Each row is a point on a tangle of strands that fork and nearly touch. The rows are in no order.
(in the rows, 128 means zero)
Two points are linked if the straight distance between their rows is under 143. Some points are linked to none.
k_206: [ 89 179 158 151 127 170 100  99  81  96 123 188 120 120 182 111  99 172
 116  76 113 181 148 104 209 149 161 108 140  97 118 166 139 147 129 140]
k_124: [158 108 117 125 166 103 157 126 138 116 154 104 152 172  85 122 169 121
 158 177 131 101 140 131 111 123  91 161 138  99 113  99 124 141 127 102]
k_193: [ 72 112  90 121  94 180 159 108  91 118 124 136  72  94 152  89  96 136
 128  96 134 113 177 101 142 135 148 127 157 173 168 123 165 123 153 209]
k_928: [111 136 175 151 106 124 126  96 118  90 134 170 127  93 141 117  69 120
  74 156 103 117 129 102 176 177 144  99 107  77 134 150 157 152 157 117]
k_698: [121 150 114 117 153 122 111 102 118 127 181 180 107 169 109 131 129 175
 123 157 134 176 120 157 167 155 109 134  69  94 137 150  97  78 129  73]
k_216: [145 100 153  99 162 109 104 113 153 118 109 171 144 151 139 140 129 148
 110 147 118 140  85 148 133 129 127 114  92  67  98 124 128 118  86  32]
k_466: [ 90 123 171  88 141 123 148 146 101 120 135  96 136 126 105  76 114 117
 125 130  95 147 137 131 140 170 105 159  94 144 180 137 152 129 126 140]
k_998: [ 83 137 161 123 126 111 189  92 121  94  87  86  95 117 192 165  90 124
 132  61  99 144 155  91 167 119 163 124 178 164 116 185 135 162 163 148]
k_970: [ 80 138 120 130  90 138 171 104 112  92 142 158 114  68 145 102 107 150
 154 124 141 136 171  48 153 143 139 122 147 160 145 159 175 137 140 169]
k_627: [ 90 140 160 127 106 132 205 115 139  99  92 158 121  72 174 110  67 132
 122 114 117 133 139  46 162 142 173 102 136 133 122 174 178 152 155 161]
k_534: [131  43 127  95 139 109 131 155 133 160 168 129 163  99 110 157 106 139
 141 166 160  97 138 127  77 159  74 134  95 109 142  87 142 115 109 117]
k_612: [ 55 167 100 136 107 158  87 129 106 111 132 152 125 101 110  82  93 155
 114 136 105 172 165  96 156 145  71 100 153 144 180 133 105  88 108 120]
k_713: [118 142 190  60 112 104 189 115 123 102 103  86 118  88  98  93 148 107
 141 102 103 134 160  89 146 157 197 148  93 143 186 172 189 175 148  89]
k_702: [ 91 171 134 151 116  94 113 102  97 135 184 148 126 143  79  66 128 122
 138 172 130 156 131 112 181 155 126 129 121 142 136 108 148 116 131  69]
k_714: [197  63  63 104 153 114  99 148 160 187 138 119 142 143 116 150 181 118
 150 178 162 103 137 133  71 109 126 140 106 116 125  79 104 110 124 141]
k_822: [ 73 126 115 168 100 156  67 125 115 125 122 137 124  57  94 108  90 131
  75 118 143 129 161  99 126 130 132  78 106 141 141  99 134 139 109 170]
k_13: [113 147 120 120  82 170 136 116  96 109  85 141  83 108 161 133 158  98
 139  53 123 148 123 103 138  85 188 137 150 195 157 168 138 165 173 179]
k_885: [123 151 179 139  88 113 114 118 136 108 104 146 146  56 141 139 128 115
  87  85 131  86 147 100 127 101 171 113 110 153  90 136 206 161 124 166]
k_754: [143 132  74 159 118 141  43 131 153 148 171 153 170 133 123 132 170 174
  93 153 104 119 167 151 124  69  76  90 148 124  95  94  79  81  84  84]
k_605: [126 144 193 136 144 104 164  57 182 110 137 116 130  98 146 165  84 143
 143 158  90 139  97 135 160 152 174 144 125  95 101 183 132 114 174  72]
k_610: [136 163 123 127 163 123 196 145  96 144 137  76 123 186 124 127 174  77
 186 152 111 130 159 142 122 124 107 173 149 146 146 148 101 126 168 150]
k_445: [142 168 103 177 109 121 116 127  83 132 157 182 152 140  86  94 154 151
 115 149 100 116 148 155 137  80 126  90 134 123  79 133 110 133 105 126]
k_990: [129  78  80  93 147 169  94 156 143 163 116 131 126 146 145 132 146 170
 121 163 172 140 123 145 102 112  88 154 177 147 173  72  85 120  97 152]
k_379: [138 114 109 111 143 122 164 125 162 162  96  70 138 135 103 156 164  90
 149 150 112 104  88 155  84 122 148 136 146 126 102 146 130 133 131 160]
k_600: [ 78 155 213 100 105  97 196  91 133 102 108 134 134  94 167 131  86 128
  97 115 125 133 144  88 157 162 164 122 119 124 110 169 195 164 146 112]
k_687: [146 159 135 136 130 127 119 150 131 109  87 103 129 154 144 117 152 100
 156  98 117 157  67 162 110 143 131 149 155 112 100 147 133 124 105 139]
k_779: [124  97 104 164 126 137  62  96 141  95 167 181 134  96 160 147  88 173
 122 135 132 124 180 139 131 111  95  83 114 103  94 103  92 137 113 141]
k_875: [161 157 160 173 141 114 131 102  71 124 120 155 131 122 144 135 140 140
 142  91 103 149 120 176 147 102 130 100 162 100  78 165 105 152 104 131]
k_345: [135 215 113 165 121 140  80 164  74 154 138 128 151 148 109  55 172 122
 110 112 111 156 154 133 165 109 128 136 163 146 130 125 110  91  95 133]
k_390: [175  99 124  78 168 130 174 148 167 174 117  77 122 193 171 162 153 106
 152 170 115 124 106 185 117 126  82 156 135 118 146 136 105 109 145  97]
k_240: [137 115 138  65  74 182 174 111 113 110  70 107  83  71 200 138 147 122
 128  57 130 119 159  88 138 105 199 154 139 200 175 162 145 165 180 185]
k_727: [176 183 121 153 162 103 162 153 141 141 138  75 168 175  76  68 185  93
 124 158 121 126 130 119 138 156 154 158 101 123 106 125 153 112 127 122]
k_596: [ 91 132 143 113  72 115 174 103 112 146 116 114 116 100  91  94 158  84
 138 144 107 113 122 119 113 137 170 125 114 168 139 136 200 179 142 136]
k_521: [146 155 157 133 123  84 119 133 141 111 153 145 139 160 110 155 109 128
 125 106 132 123  99 140 139 100 112 126 107 104  93 144 122 118 149 103]
k_761: [137 185 202 136 100 104 150  95  91  92 126 147 136 129 116 101 168 162
  92 102 126 132 136 125 172 109 170 160  93 128 100 161 146 151 135 111]
k_337: [124  76  89 106 148 172  89 149 127 131 104 131 100 172 189 192  78 151
 125  87 162 159 116 136 116  98  90 118 168 136 133 112  77 131 134 151]
k_650: [200 147 123 136 172 106 109 133 140 134 131 124 144 190 142 172 152 118
 149 121 134 112  95 146 126  97 110 140  99 106  98 141  78 101 154 120]
k_982: [135 141  87 159 109 107  77 162 116 180 171 154 166 133  89  98 163 148
  74 163 146 114 145 143  67 129  91 112  98 112 108  83 121  61  60  98]
k_808: [110 140 176 124 114  97 143 109 193 100 112 126 151  88 174 184  50 133
 124 118 103 122 116  97 118 160 138  94 132  88  87 157 123 148 157 124]
k_279: [145 157 102 134 166 135 135 130 102 120 140 106  87 213 125 124 160  97
 174 162 112 141 119 161 147 122 131 174 160 129 165 153  74 109 150 133]
k_117: [106 134 193 119 123 108 162 121 126  63 120 114 139  61  81  94 129  97
 123 121 134 118 166  73 130 143 173 126  77 141 161 130 200 175 126  86]
k_402: [144  63 142  55 166 108 171 154 203 186 138  80 159 154 110 182 149  95
 153 158  99  85 116 138  48 147 124 167 133 107 141 108 148 121 131  95]
k_203: [148  74  73 131 154 178  70 142 131 157 126 140  99 177 181 161 132 189
 128 112 161 130 120 158 104  69 105 134 191 142 140  76  64 112 113 133]
k_407: [ 77  70 115  83 153 148 161 137 174 125  80 110 117  90 166 182  71  92
 135 136 104 108 112  94 125 178  92 133 142 122 151 156 129 152 145 143]
k_741: [117 147  94 120 118 153 139 161 105 156  55 120 102  93 113 109 142  82
 127  61 134 115  97 168 120  84 170 153 145 182 128 144 126 150 123 180]
k_20: [200 101 121 154 133  98 116 108 139 114 165 167 126 149 175 159 155 164
 164 182 143 133 114 158 140 120 118 123 132 105  93 121  92 123 131  75]
k_756: [106  87 104 147 137 174  99 122 129 148 125 111 120 124 115 121 116 162
 114 146 167 112 124 135  94 125 101 134 153 138 130  87 112 121 130 202]
k_993: [ 94 155 198  91 129  62 188 105 155 114 120 113 134  88 101 151 113 108
 125 118 107 121  97 112 133 167 153 143 113 113 125 164 173 138 131  91]
k_318: [123  83 131 104 165 151 142 128 134  96 125 138 103 172 144 156 113 156
 153 162 101 150  98 137 121 134  96 126 166 118 162 129  92 119 130 140]
k_898: [138  96 119 145 136 120  81 129 160  81 115 169 113  98 167 120  38 123
 111 144 124 116 125 104 149 157 132  78 156  84 118 115 152 117 120 116]
k_895: [168 102  99 108 173 154 121 134 137 148 128 121  88 215 163 138 156 139
 160 171 114 141 106 170 146 122 101 131 155 117 166 146  82  99 125 117]
k_680: [ 92 109 106 127 142 172 109 147 117 130  83 142  97 112 184 164  55 127
 110  74 147 144 140 124 147 125  91  90 166 119 110 126 104 163 134 165]
k_621: [164  46 129  79 143 116 133  99 198 109 136 101 119 133 152 193 113 142
 158 137 143 113  97 131 116 139  99 134 143 113 130 116 128 132 150  95]
k_585: [167  66 177  75 144  97 170 149 151 165 155 131 158 150 102 164 129 120
 150 171 117  97 115 117  77 163  89 162 116 103 158 122 146 126 134  87]
k_24: [110 115 177  83  59 144 188 122 109 116 111 126 150  66 117 107 157 121
 124  93 151 107 155  47 127 128 182 142  88 195 167 117 203 181 156 140]
k_910: [239 115  90 139 122 120 108 149 147 141 152 179 166 171 157 131 163 152
 141 162 143 111 121 147 124 111 110 134 104 107 103  94  88  75 125  43]
k_995: [134 163 128 125 103 105 161 120 104 171 138 114 127 122  91  84 166 120
 123 164 124 130 138 138 112 111 170 104 100 130 119 145 180 151 120 140]
k_4: [122 140 122 149  75 164  93 117  90 102 101 158 127  67 149  78 140 141
 105  53 128 136 174 112 150 113 184 106 125 172 112 120 156 146 117 185]
k_752: [132 125 147 126 179 116 130 113 154 135  98  62 120 169 175 208 119 133
 157  90  98 145  95 160 133 108 143 125 168 126 114 167  85 143 152 114]
k_323: [104 145 124 129 147 133  89 137  92 148 106 131 115 155 111 125 136 109
 121 124 131 148 113 140 152 106 111 122 150 132 158 109 115 148 123 158]
k_358: [126 177 214 131 103  69 197  90 110 108 114 123 137 112 115 147 135 137
 133 103 114 129 109 141 149 142 162 167 139 121 116 178 134 136 148 120]
k_281: [ 99  60 133  97 155 150 127 161 124 116  93 118 126 111 152 137  71 133
 138 170 119 139  96 104 111 166 109 125 146 139 153 120 102 143 129 154]
k_331: [184  84 163  83 126 128 132 126 191 100 140 186 152 143 181 177  82 191
 127 151 132 123  80 123 148 140 114 138  95 104 133 125 103 110 171  30]
k_583: [ 90 101 147 129 110  94 168 101 146 130 151 142 135  67  95 128 115  95
 134 154 112  96 131  86 134 155 163  93 109 134 123 140 200 164 139 143]
k_813: [148 126 153  79 187  82 188 161 182 176 137  45 167 173  97 149 155  78
 155 153  71 122 116 124  75 150 134 177 133  97 131 135 129 125 168  83]
k_95: [119 113 158 123 167 121 129  65 153  92 137 160 103 141 181 173  75 144
 133 150 109 145  98 106 186 167 137 125 121  76 104 153 115 114 160  85]
k_45: [ 66 141 120 132 114 141 168 141 147 102  84 154 111  74 144 127  48 106
  81 108 139 105 137  66 127 140 160  95 165 109 125 142 183 151 129 157]
k_173: [125 186 154  95 133 106 183 112 123 155 114  80  98 173 124 150 166  67
 160 135  87 144 119 146 114 118 165 176 170 139 160 163 118 147 181 140]
k_174: [144 168 130 175 111 171 116 139  76 114 122 145 115 125 149 100 163 155
 158  60 141 176 133 146 174  92 133 122 165 161 133 167 100 142 118 165]
k_339: [121 161 136 124 112 162 169 133  86  92 105 108  63 159 182 117 152 112
 163  78 104 166 145 132 139 100 166 161 148 201 180 173 103 135 164 176]
k_73: [153 111  98 146 115 121 114 148 137 150 116 112 157 122  93 138 153 113
  99 141 145  90  90 158  95 150 128  95  73 105  78 111 131 140  90 148]
k_256: [109 145 193 126 141 114 138 134 141 116 163 108 138 140  67  94  96 109
 130 159 118 112 101 144 115 158 120 145  80  97 163 111 197 106 131  61]
k_6: [112 148  43 198 121 167  69 135 118 163 154 139 155 114 113 125 184 142
 108 112 134 133 148 138  93  90 134 149 156 139  94  89  73  84  91 194]
k_706: [ 98 143 133 151 125 136 126  88 119 124 109 157  93 124 175 156  62 142
 123 106 142 125 153 132 173 113 107  79 151  88 110 147 143 159 160 145]
k_711: [111 116 156  85  83 155 165 117 142 103  60  97 112  55 128 141 135 105
 110  42 137  88 148  74 123 112 191 153 112 177 160 136 179 174 158 179]
k_918: [105 116  79 166  78 144  48 136 128 133 160 166 136  99 106 127  88 170
  78 100 152 116 166 129 120 121  92  70 117 112 117 100  94 114 108 157]
k_892: [167  95 176  79 164 107 163 106 171 134 166 139 149 156 140 168 103 171
 162 189 119 126  92 144 125 129 118 149  97  86 124 143 110 102 166  44]
k_988: [147 152 112 155 139 104  83 134 122 165 194 141 171 144 108  95 158 177
 117 183 151 158 134 142 137 133  99 116  95 105 105 115 113  80  80  98]
k_460: [175 148 153 167 172 143 118 125 117 115 150 150 140 187 166 155 145 177
 140  54  86 160  93 184 148 112 148 106 136  85  61 156  88 160 115 113]
k_726: [ 71 102 139 126 128 143 146 134 135 108 124 123 135 122  84 128 124 117
 132 141 144 102 112 128 115 131  81 112  94 125 137 111 174 153 115 122]
k_485: [142 167  54 181 117 147  73 121 107 168 126 132 119 126 112  98 188 110
 114 132 147 130 139 134 119  92 156 127 133 138  83  88 116 131 121 183]
k_870: [130 122  99 126 122 146  86 170 147 150 140 134 120 145 103 100 155 151
 110 167 154 134 122 143  63 158  74 124  94 111 162  90 126  65  62 101]
k_250: [115  86 108 120 122 158 110 129 162 124 124 142 119 143 114 155 112 140
 112 129 167  98  90 125 100 125  74 105 144 112 136  90 132 128 123 138]
k_16: [110 125 111 138  79 157 132  94  91 101 104 109 123  83 110  69 143 128
 115  94 145  94 163 137 140 110 175 137 146 158 117 113 172 145 102 168]
k_834: [134  98  26 145 127 153  56 150 142 172 159 145 158 144 106 127 164 179
  95 128 130 117 159 134 104  81 110 116 156 134 113  82  62  48  81 142]
k_131: [ 89 140 129  97 126 126 149 144 142 154  52  87 120  94 105 127 118  81
 103  94 111 124  97 138  72 115 173 138 136 159 119 139 179 155 118 158]
k_462: [115 177 191 178 109 122 120  98  85  80 161 205 118  96 120  94 159 166
 105 114 133 141 169 121 177  85 153 125 109 130 105 135 142 134 117 122]
k_11: [105 136 146  84 105 133 181  94 154 129  96  96  97 102 133 103 133  86
 165 108  97 127 120 123 127 134 169 141 151 174 162 169 193 148 164 150]
k_539: [152 201 134 175 133 131 120 148  92 129 135 120 168 155  89  62 200 116
 119 146 135 166 113 112 157 144 144 153 114 139 100 112 130 125 101 124]
k_132: [137 159 187 141 112  58 141  89 155  88 163 139 141  83 133 158  91 133
 117 138 105 130 112 120 187 141 201 129  97 107  69 175 137 150 165 101]
k_797: [113 121  72 105 116 140 103 149 120 199 168  98 130 142  75  99 149 114
 118 177 136 125 164 147  71 161  62 138 122 133 163  87 119  77 103 134]
k_38: [196  62 132  76 123  84 109 135 196 122 145 132 155 161 146 173 133 157
 129 148 154  94 117 120 117 126 113 135 104 121 140  87 146 103 127  60]
k_793: [191  95  90 131 118 129  52 175 150 140 125 147 157 164 121 134 172 162
  73 117 160 122 118 125 107 129 101  94  84 116 122  66  93 102  63  72]
k_645: [ 67 152 120 170 102 127  98 125 105 109 165 145 139 102  48  94 145 136
 116 167 125 104 173 108  96 144  93 115  95 136 170 103 133 121 114 119]
k_123: [ 88 127 147 172 103 116 117 149 112 113 168 127 160 118  68 114 137 100
 120 171 148 103 116  91 104 148 109 124  96 156 141  83 169 145 116 109]
k_378: [117 116 153 150 143 123 129 144 148 137 195 122 152 125  47  96 131 108
 149 191 133  95 140 119 102 149 104 124  64 113 136  87 188 133 121  63]
k_607: [173 141  39 148 143 177 154 176 128 190 152  89 144 217 159 133 172 129
 140 163 166 128 127 135 104 114 105 166 172 145 117  84  63  71 125 168]
k_789: [136 127  82 174 114 147  42 121  97 150 140 142 143 133 140 125 154 107
 122  87 106 127 130 151 126 100 144  99 119 130  71  88 101 167 113 149]
k_108: [116 111  73 129 152 124 143 158  97 143 148  78 137 114  51  73 168 100
 155 128 124 108 188 120 106 124 106 172 133 150 148 106 107 112 102 154]
k_801: [102 120 129 123  77 120 180 132  98 124 118 114 126 110 134 122  93 110
 151 112 137 145 110 139 120 164 116 137 142 150 129 152 134 165 141 149]
k_628: [119 149 150 148 103 130 137  91  94 121 114 159  90  85 153 135 120 127
 127 106 152 126 153 124 153  98 144  89 134 128 125 164 154 173 160 194]
k_136: [144 164  95 187 119 155  38 116 139 150 192 176 149 147 141 128 150 195
 114 107 140 153 151 173 140  89  87  84 152 112  87 107 100  98  95 118]
k_396: [145 196 162 143 126 127 141 125  99 123 110 129 140 169 130  83 179 123
 137 111 124 150 134 135 151 106 147 165 108 157 125 148 141 120 138 149]
k_901: [162 150 111 164 149  95 167 111 121 154 151  76 151 157 108 134 170 106
 145 132 132  81 139 139 145  90 135 131 119 132  66 135 135 137 158 178]
k_286: [137 186 127 221  98 128 122 125  72 121 165 155 130 118 134 125 178 172
 152  96 155 155 155 126 149  86 145 113 165 164 109 143 113 119 134 149]
k_336: [118 181  98 161 100 154  92 112  87 117 123 125 100  93 129  77 155 160
 154 100 145 184 176 122 167 122 118 135 176 176 172 163  94 116 103 162]
k_411: [118  99 112  84 163 114 138 171 127 126 125  70 130 129  75  87 140  84
 153 147 111 139 151 152  92 159  95 175 114 147 191 112 138 117  96 161]
k_730: [124  67 131 141 157 113 105  87 115 118 157 141 108 124 154 168 111 152
 137 163 138 112 149 132 117  93 108  99 126 110  93 117 110 151 142 149]
k_450: [172 104 117 155 138 133 113 106 113 116 147 148 100 142 198 189 113 186
 167 124 151 160 118 150 134 132 122  77 141 104 107 153  80 144 130  91]
k_809: [137 162  74 133 138 130 169 143 107 142  97  67 137 160  96 108 195  72
 140 120 138 103 142 132 137  94 158 155 111 143  94 123 115 157 129 170]
k_425: [118 159 180 147 139 141 158  66 103  84 132 150  94 149 157 131 106 163
 136 104  83 135 119 148 174 119 155 117 132 116 123 187 119 138 164 115]
k_776: [105 121 109 141 137 133 142 116  95 124 119 106  58 143 158 190 113 126
 170  74 142 136 117 154 132  96 158 115 174 163 122 166 112 140 155 171]
k_272: [140  99  76  81 153 111 105 162 142 153 112  89 121 160 113 122 128 110
 132 148 158 134 115 134  82 140 121 135 112 123 125  99 100 126 110 128]
k_516: [151 111 135 133 135  91  95 150 133 156 131 123 149 139 117 125 128 131
 116 176 156 145  97 138  79 159 129  99  81  91 120 100 111 126 122 117]
k_90: [218 121 130 105 132 110 116 160 172 131 142 132 166 199 116 126 170 134
 114 174 151  95 119 128 101 130 108 140  83  92 124  74 120 106 120  53]
k_178: [133 150 124 167 126 130 152 140 114 192 119 101 146 120  76  93 183  89
 123 173 132 101 138 150  81 127 134 130 102 123 136  94 164 147 113 158]
k_285: [112  89 165 112 117 115 188  90 174 112 111  74 135  64  96 153 102 112
 171 111 115  98 149 124  93 160 144 138 154 107 132 147 167 170 146 159]
k_908: [169 102 141  83 140 122  97 174 136 134  98 128 130 179 135 109 106 120
  96 145 120 130  79 155 124 144 106 135 135 123 164  99 114  95  96  53]
k_635: [148 111 183 103 135  81 115 110 175 148 109 105 145 114 129 174 110 108
 122 167 138 131 101 132  92 167 119 112  97  78 131 133 133 151 138  83]
k_840: [145 160 182 128 151 105 139 134 147 123 127  79 158 148  90 113 155  91
 132 159 113 115  96 134 133 154 130 158  89 117 142 135 165 127 141  97]
k_316: [127  89 119 104 163 106 113 142 130 141 102 119 114 155 182 188 111 127
 139  96 144 129  97 150 101  95 103 122 157 131  97 131  86 136 126 115]
k_667: [155  97  68 103 154 149 115 195 155 167 121  88 129 195  78 101 160  94
  98 164 138 109 110 152  85 121 121 131 129 124 163  77 108  99 100 139]
k_423: [183 115  56 140 147 171 102 161 157 166 135 126 160 179 136 130 198 168
 106 146 154 105 141 132  94 111  96 159 144 124 121  75  67  53  93 144]
k_615: [127 105 143 115 152 105 120  95 140 111 173 187 121 140 140 151  81 160
 101 159 137 136 101 140 177 147 117 130  77  79  85 133 123  98 128  34]
k_457: [155 157 137 182 119 105 131 112  89 161 161 125 118 148 133 135 152 146
 137 127 157 153 116 162 133 104 159 132 184 133  82 131 119 144 125 150]
k_803: [ 94 114  95 144 122 155 104 123 107 129  87 150 128 109 145 127 122  98
 111  80 108 115 119 165 107 107 139 108 111 142  65 117 111 158 117 170]
k_929: [162 150  99 174 179 120  94 119 102 112 151 116 113 198 140 145 149 128
 157 120 117 128 143 141 152  97 136 132 144 123 120 131  81  90 147 145]
k_163: [112 135  81 138 112 131 138 113  97 141 115  76 107 116  71  86 176  89
 143  99 154 100 183 150 115  97 145 169 120 151 130 115 158 131 125 166]
k_312: [149  99 156  83 145 149 102 155 167 111 100 137 125 148 177 151  83 138
 106 121 122 152  60 127 143 168  95 117 125  97 149 124 128 110 108  98]
k_525: [123 138 117 165 142 112 140  90 110 147 122 134  86 119 156 157 158 121
 161 107 164 125 132 139 112 103 168 131 162 141 112 155 147 140 141 191]
k_25: [137 150  88 153 154 124  83 122  91 158 163 121 130 141 136 107 195 153
 144 163 134 172 152 139 126 133  90 123 125 130 113 128  78  74  90 134]
k_686: [ 97  91 156  78 145  85 176 169 156 124 123  85 134 110 110 134  62  97
 128 134 132 131  99 106  95 157 129 139 166 117 160 115 174 125 118 119]
k_611: [ 74 111 110 119 133 158 155 126 121 116  94 114  62  92 157 149  76 102
 143 107 158 138 154 104 142 131 128 149 167 162 173 156 131 134 171 211]
k_181: [126 142 131 174 107 156 102 131 108 111 148 174 141  89 135 101  84 145
 156 121 127 164 116 116 152 142 108  92 139 129 153 139 116 116 137 177]
k_302: [177 101 148  52 169 100 159 125 172 149 111 103 133 197 179 167 152 148
 128 159 113 124  84 162 127 132 123 171  98 103 125 146  94  87 137  37]
k_133: [163 139 147  75 172 101 151 156 160 129 118  98 153 169  99 123 153  78
 164 179 104 138  90 143 105 153 114 178  76 104 142 142 117 118 154  65]
k_151: [145 111  96 151 142 121  99 154 124 161 123 128 149 132  92 117 163 131
  86 149 145  65 140 165  88  94  84 123  86 119  89  80  93 113  75 132]
k_352: [164 156 100 139 115 156  86 145 121 137 135 179 120 173 118 117 133 150
 134 136 132 153 103 179 133 124  69 114 137 109 158 123  70  80 112 116]
k_46: [ 88 140 128 128 131 118 114 125  83 123 166 138 112 128 104  92  73 135
 151 155 128 171 148 124 177 157  80 136 146 138 149 129 109 104 127  87]
k_593: [178  36  98  81 112 108  83 139 162 124 141 174 149 140 137 137 124 176
  98 152 164  91 132 118 103 119 110 117  96 132 177  47 120 100 108  89]
k_122: [104 118  90 122 101 163 154 132 104 132  82 117  81  78 131 137 126  98
 150  87 138 134 107 116 119 102 170 177 129 198 153 154 123 146 155 217]
k_941: [ 93 106 134 130 153 141 173 114 118  94  97  94  86 122 196 183  70 113
 165  79 119 132 137 132 146 139 129 113 176 145 122 189  86 157 143 145]
k_685: [108  53 121  70 154 112 169 128 183 139 112  85 134  97 153 205  75 107
 170 131 116 100 133 129  85 141  92 152 155 128 143 137 132 139 169 122]
k_106: [151 108 129 182 116 131  80 103 165  65 155 183 137 103 158 161  65 149
 100 129 119 119 130 131 158 142 112  71 113  80  81 139 124 158 130 105]
k_175: [118 133 172 117  61 141 184 115 140  93 119 147 128  44 153 117 129 119
  89  99 154  93 168  19 165 160 176 114  98 153 149 122 215 189 148 125]
k_109: [153 150  77 138 143 160 129 169 132 122 112  97 148 189  91  79 165  98
 126 156 108 113 129 151 115 127 103 150 155 124 141 128 104  96  95 142]
k_413: [128 161 188 122 123  64 130 110 164 103 169 123 145 125 105 173 103 132
  96 153 107 129  83 135 157 112 144 128  91 113  58 144 151 142 136  79]
k_118: [ 96 115 138  92 130  98 138 145 160 131  87 107 133 115  84 147 101  96
 115 127 130 142  61 112  89 128 148 112 162 122 127 129 157 165 119 106]
k_696: [153  54  69  91  93 120  85 172 142 164 135 137 156 141 120 134 152 175
  88 124 168 108 143 110  86 130  83 132 103 158 143  45  94  94  73  81]
k_477: [ 87 146 205 134 138 101 179 139 139 116 139 110 123  92  69  96  93 100
 124 128 113 111 124  95 108 198 149 116  57 131 174 116 207 156 129  52]
k_841: [173  66  96 124 140 114 112 122 142 146 157 151 136 139 153 168 135 162
 151 180 169 109 126 131  94 103 118 111 135 127 110 100  82 123 141 117]
k_34: [110 160 171 177  99 113 116 108 124  75 183 207 124  92 148 136  78 145
  84 147 127 125 166  71 204 143 143  94 122 112 111 142 151 143 143 135]
k_39: [136 163 163 108 118 132 162 114 144 134  89  98 114 136 135 164 141  92
 159 104 124 153  77 141 148 114 141 139 152 170 150 178 153 152 167 136]
k_406: [155 187 126 178 147 141  72 124 102 152 187 187 129 158 125  93 154 171
 109  98 105 175 132 172 175  91 107 120 143  82  94 128 107  88  96  99]
k_973: [142 112 151 117 152 136  93 151 152  94 130 174 140 103 153 113  52 139
 117 146 123 155  96 106 143 167 108  98 102  75 153 124 143  76 122  90]
k_200: [115 148 158 168  93 140  96 106 110 110 116 145 130  93 114  92  99 114
  85 121 119 103 129 127 160 139 137  84  99 119 144 114 161 152 114 136]
k_670: [ 60 137 165  88 109 120 171 134 107 106 123 132 113 120 109  82  84  97
 129 110 120 130 162  88 104 162 135 148 101 142 178 119 186 151 148 155]
k_329: [ 80 118  70 113 124 150 101 165 100 160 126 105 122 117  64  91 136 126
  90 117 120 116 156 140  98 137 112 149 137 150 156 102 103  87  78 161]
k_426: [146 175 171 118 158 116 149 113 150 122 105  97 132 185 151 184 146 131
 154 111  96 164  64 160 150 124 143 156 137 105  92 171  88 114 162  64]
k_55: [138 189  91 139 121 152 130 169  82 142 111  80 129 172 121  46 174  90
 121 113 105 141 154 158 148 126 101 171 162 169 157 120 120 105 107 169]
k_997: [ 86  99 163 102 111 119 209  93 160 137 106 114 145  40 116 148 105 107
 154 132  96  86 163  79 119 134 178 115 138 147 127 175 197 175 153 152]
k_856: [ 98 196 130 137  92 167  89 138  80  83 131 177 111  93 139  75 127 148
 122  85 106 200 174  97 187 128 121 115 164 159 194 155 101 103 108 140]
k_127: [ 93 110  98  97 123 155 133 175 115 109  79 141 137  89 123  99  42  94
 120 134 132 151 115 110 121 160 142 121 150 148 148 129 118 123 108 168]
k_507: [ 91 129 109 144 101 180 106 122  92 124  85 157 110  59 158 130 104 116
 118  21 122 122 134 128 128 106 158 121 127 161  93 139 133 141 129 200]
k_67: [106 168 146 167  98 148 114 110  98  88 135 188 111  83 180 100  77 137
  96  86 107 134 194  74 205 129 146  92 150 122 131 142 137 157 155 146]

Follow the links from the first point to the second, and from the first to the third. Name the last point that the two ways share.
k_67; k_396; k_423: k_272
k_329; k_645; k_685: k_272
k_117; k_901; k_776: k_256
k_122; k_336; k_450: k_539
k_918; k_466; k_754: k_108
k_711; k_534; k_752: k_840
k_240; k_610; k_378: k_539
k_713; k_898; k_593: k_841
k_813; k_272; k_856: k_840

A fork is a point with three links. Follow the links from the first point to the second and name the forks in between, in order.
k_840; k_240: k_539, k_761, k_627, k_122, k_13
k_163; k_406: k_834
k_413; k_982: k_279, k_895, k_281, k_38, k_20, k_841, k_272, k_516
k_25; k_973: k_982, k_516, k_272, k_841, k_779
k_123; k_163: k_256, k_840, k_539, k_272, k_516, k_982, k_108
k_670; k_132: k_108, k_982, k_516, k_272, k_841, k_20, k_38, k_281, k_895, k_279
k_95; k_596: k_279
